Each row is a point on a tangle of strands that fork, close into loops and nearly touch. The rows are in no order.
Points whose rows are less than 59.7 apart are linked; no others are. Some points are linked to none.
j488: [ 44 -64 -25  -5  -6 -22 -19  -1  12  -7  10  18  21  35  20 -31 -11 -34
 -16]
j351: [  7 -18  -2  13 -16  19   0 -19  14   9  -9  -6 -22  18  33 -16 -13 -14
 -15]
j818: [-34  -3  31   8  21  32 -29   8  -4  15 -13 -23 -39  -5 -10   7 -11   0
 -13]
j476: [-24  23  19 -14  33 -19   8   9 -19  -6   9 -14   9 -22 -35  22  19  13
   6]
j869: [  2  27 -12 -24  32 -19  17   7 -32 -14  17 -11   7 -11 -33  32  27   0
   7]
j899: [-30  61  39   4   8   8  37  -9   7   8 -17 -18   1 -41  -8  11  21  25
  22]
j597: [ 39 -31 -27  -8   5 -17  13  -7   6  -1  22  14  -7  30  21 -15   2 -32
   6]
j615: [ 49 -49 -13  -5 -13 -11  12  -3  22   7   8  17   0  33  40 -39 -10 -22
  -4]
j770: [  3 -41 -16  -2  11  39 -30  -7  14  11  -4 -12 -18  23  27 -24  -6 -49
 -30]
j112: [ -9  42  28   1 -13  -6   9 -14   1   4 -21   9  33 -25 -13  20   9  29
  20]
j934: [  5 -22 -13   1 -29 -22 -22 -13 -12  -7   0  18  35  13  -6   9 -15  14
 -13]
j559: [-22 -18 -12   1  34  42 -30  18  -3   1  11 -18 -33  11  -7  -7  -2 -34
 -20]
j745: [ 49 -19 -42 -21   8 -29  16   2 -10  -1  23  22  -1  30  14  -9   0 -31
  10]
j385: [ 35  32 -25 -10 -17 -20  17  -2 -16  -2  -3  26  20 -10   3  13   2  14
  31]
j133: [  4  31   2   2 -22 -20 -13  -4 -16 -10 -12   8  47 -21 -15  20  -2  33
   7]
j613: [ 16  19 -19  -9  -7 -20   0  -8 -23  -8   2   9  26  -9 -10  22   6  16
  11]
j999: [ 22 -67 -24   4   1   0 -29  -1  22 -15  16   1  14  27  15 -33  -1 -44
 -26]
j675: [ 41   5 -27 -19 -27 -19  27  -2   0  15   1  43  16  17  28 -19 -11   4
  23]
j515: [ -1  33  20  19 -39  22  27 -24  26  15 -37  12 -11 -16  29   1   2  28
  24]
j732: [ -6  23 -33 -25  50 -47 -13  46 -46 -47  36 -32  16 -22 -60  32  15  -4
 -11]
j376: [ 17  30  11  11 -42  11  44 -10  32  19 -27  36  -8  -6  35 -11   3  20
  39]
j299: [-24 -34  11  21  -6  18 -32   8   5  -6   8 -13  -5  12  -7 -10 -13   0
 -31]
j358: [ 24  43  -5  15 -40 -27  -4   3  -7 -15 -14  16  49 -25  -6  18  -7  34
  18]
j372: [-30  -4  32  11  -1  38 -15  -5  -2  22 -20 -17 -31   4   3   3 -15   8
 -19]
j291: [  1 -40  -2  13 -21  -9 -16 -15   8  -8   6   9  20  23   2  -6 -12  -4
 -20]
j781: [-35  12  22   4  53  -8  -8  25 -12 -15  16 -38 -27 -27 -36  16  13  -4
   1]
j201: [-21   1   1   0  50  13  -5  29 -11 -15  25 -29 -32 -11 -31  12  17 -19
  -4]
j992: [-34  12  15 -13  56 -33 -13  25 -23 -19  19 -23  -3 -24 -56  24  12  -3
   2]
j904: [ 30   7 -13  -9  -6  20  38 -17  16  30 -18   5 -55  18  53 -19  -4 -23
  12]
j252: [  8  -5   2   6 -37 -14  -9 -22   1   4 -11  27  32   2   4   4 -14  24
   9]
j889: [ -7 -39   4  22 -19  19 -24  -9  15   1  -3 -10  -3  20  18 -20 -18 -13
 -35]
j504: [  7 -19   2  18 -35   3   9 -25  21   9  -9  11  -6  12  29 -18 -12   9
   0]
j920: [  5  28 -30 -28  44 -32   7  26 -47 -28  28 -23   9 -13 -44  35  27  -8
  -3]
j866: [ -1 -50 -28   4  12  24 -35   7  17 -15  17 -13  -1  19  10 -27   0 -46
 -31]
j430: [-26   8  31  17 -28  31  -3 -20  11  19 -27 -12 -13  -8  16   1 -10  32
 -11]
j949: [-37 -22  11  -3  36  49 -34   9   2  18  -6 -10 -41   9  -8  -4  -5 -32
 -12]
j645: [ 35   2 -16 -15 -27  -6  42  -7  17  21  -1  42   1  16  36 -27  -3   3
  30]
j327: [-17  -5 -12   2  41  33 -12  23  -6  -8  20 -25 -37   1 -17   3  13 -29
 -12]
j481: [-29  27  28   3  25  15  13   6  -6   8  -4 -33 -29 -23  -8  11  10  15
  -2]
j906: [-28 -25  18  15   0   2 -21   8   1 -10  15  -8   4   6 -21   6  -6  11
 -20]
j831: [-16  19  25  18 -33  24  10 -23  20  12 -26  -3  -5 -14  20   1  -1  32
   6]
j387: [ 58  -2 -43 -29 -35 -24  26  10  -6  10   6  39  30  24  37 -32 -14   1
   6]
j513: [-22 -32   5   2   8 -11 -36  16  -8 -18  19   0  19  12 -38  12  -8   2
 -21]
j815: [  4 -11   8  14 -38  -3   7 -27  17   9 -12  22  16   3  17  -6  -8  22
  10]
j833: [-32  49  29  -2  23  13  28   0  -5  11 -12 -35 -21 -37  -7  12  17  18
  11]
j884: [-27  11  -1 -19  56 -43 -27  35 -34 -30  19 -24   6 -20 -65  31   4  -3
  -6]
j153: [-17  55  47  12 -16   1  23 -14  17   7 -30   5  27 -32  -5  17  12  29
  25]
j40: [ 25  20  -2  -2 -34   3  48 -10  26  20 -15  41  -6   5  35 -21   1  12
  38]

A piece is two or more points that can be reached from each other along the links. Count, over all rows, the pieces, the separate loops (a circle has one, a figure eight two, a Y none), the forks (points with three links) and the tips (points with one).
pieces -> 4
loops -> 2
forks -> 3
tips -> 7

A tip is a point with one link. Name the tips that can be reached along the links from each point below, in the order of the rows.
j201 -> j387
j299 -> j513
j597 -> j770, j745
j112 -> j385, j358, j481

A fork is a point with three links, a tip a point with one. Leave the first point through the second and follow the links. Name the first fork or tip that comes.
j291; j934 -> j889
j866; j999 -> j745
j831; j515 -> j387
j559; j327 -> j992
j745; j597 -> j770
j481; j833 -> j133
j133; j112 -> j481

Name the points in between on the shortest way along the links from the first point to the second, in order.
j884; j201 -> j992 j781
j153; j358 -> j112 j133
j387; j515 -> j675 j645 j40 j376
j815; j889 -> j504 j351
j949; j992 -> j559 j327 j201 j781
j112; j833 -> j153 j899
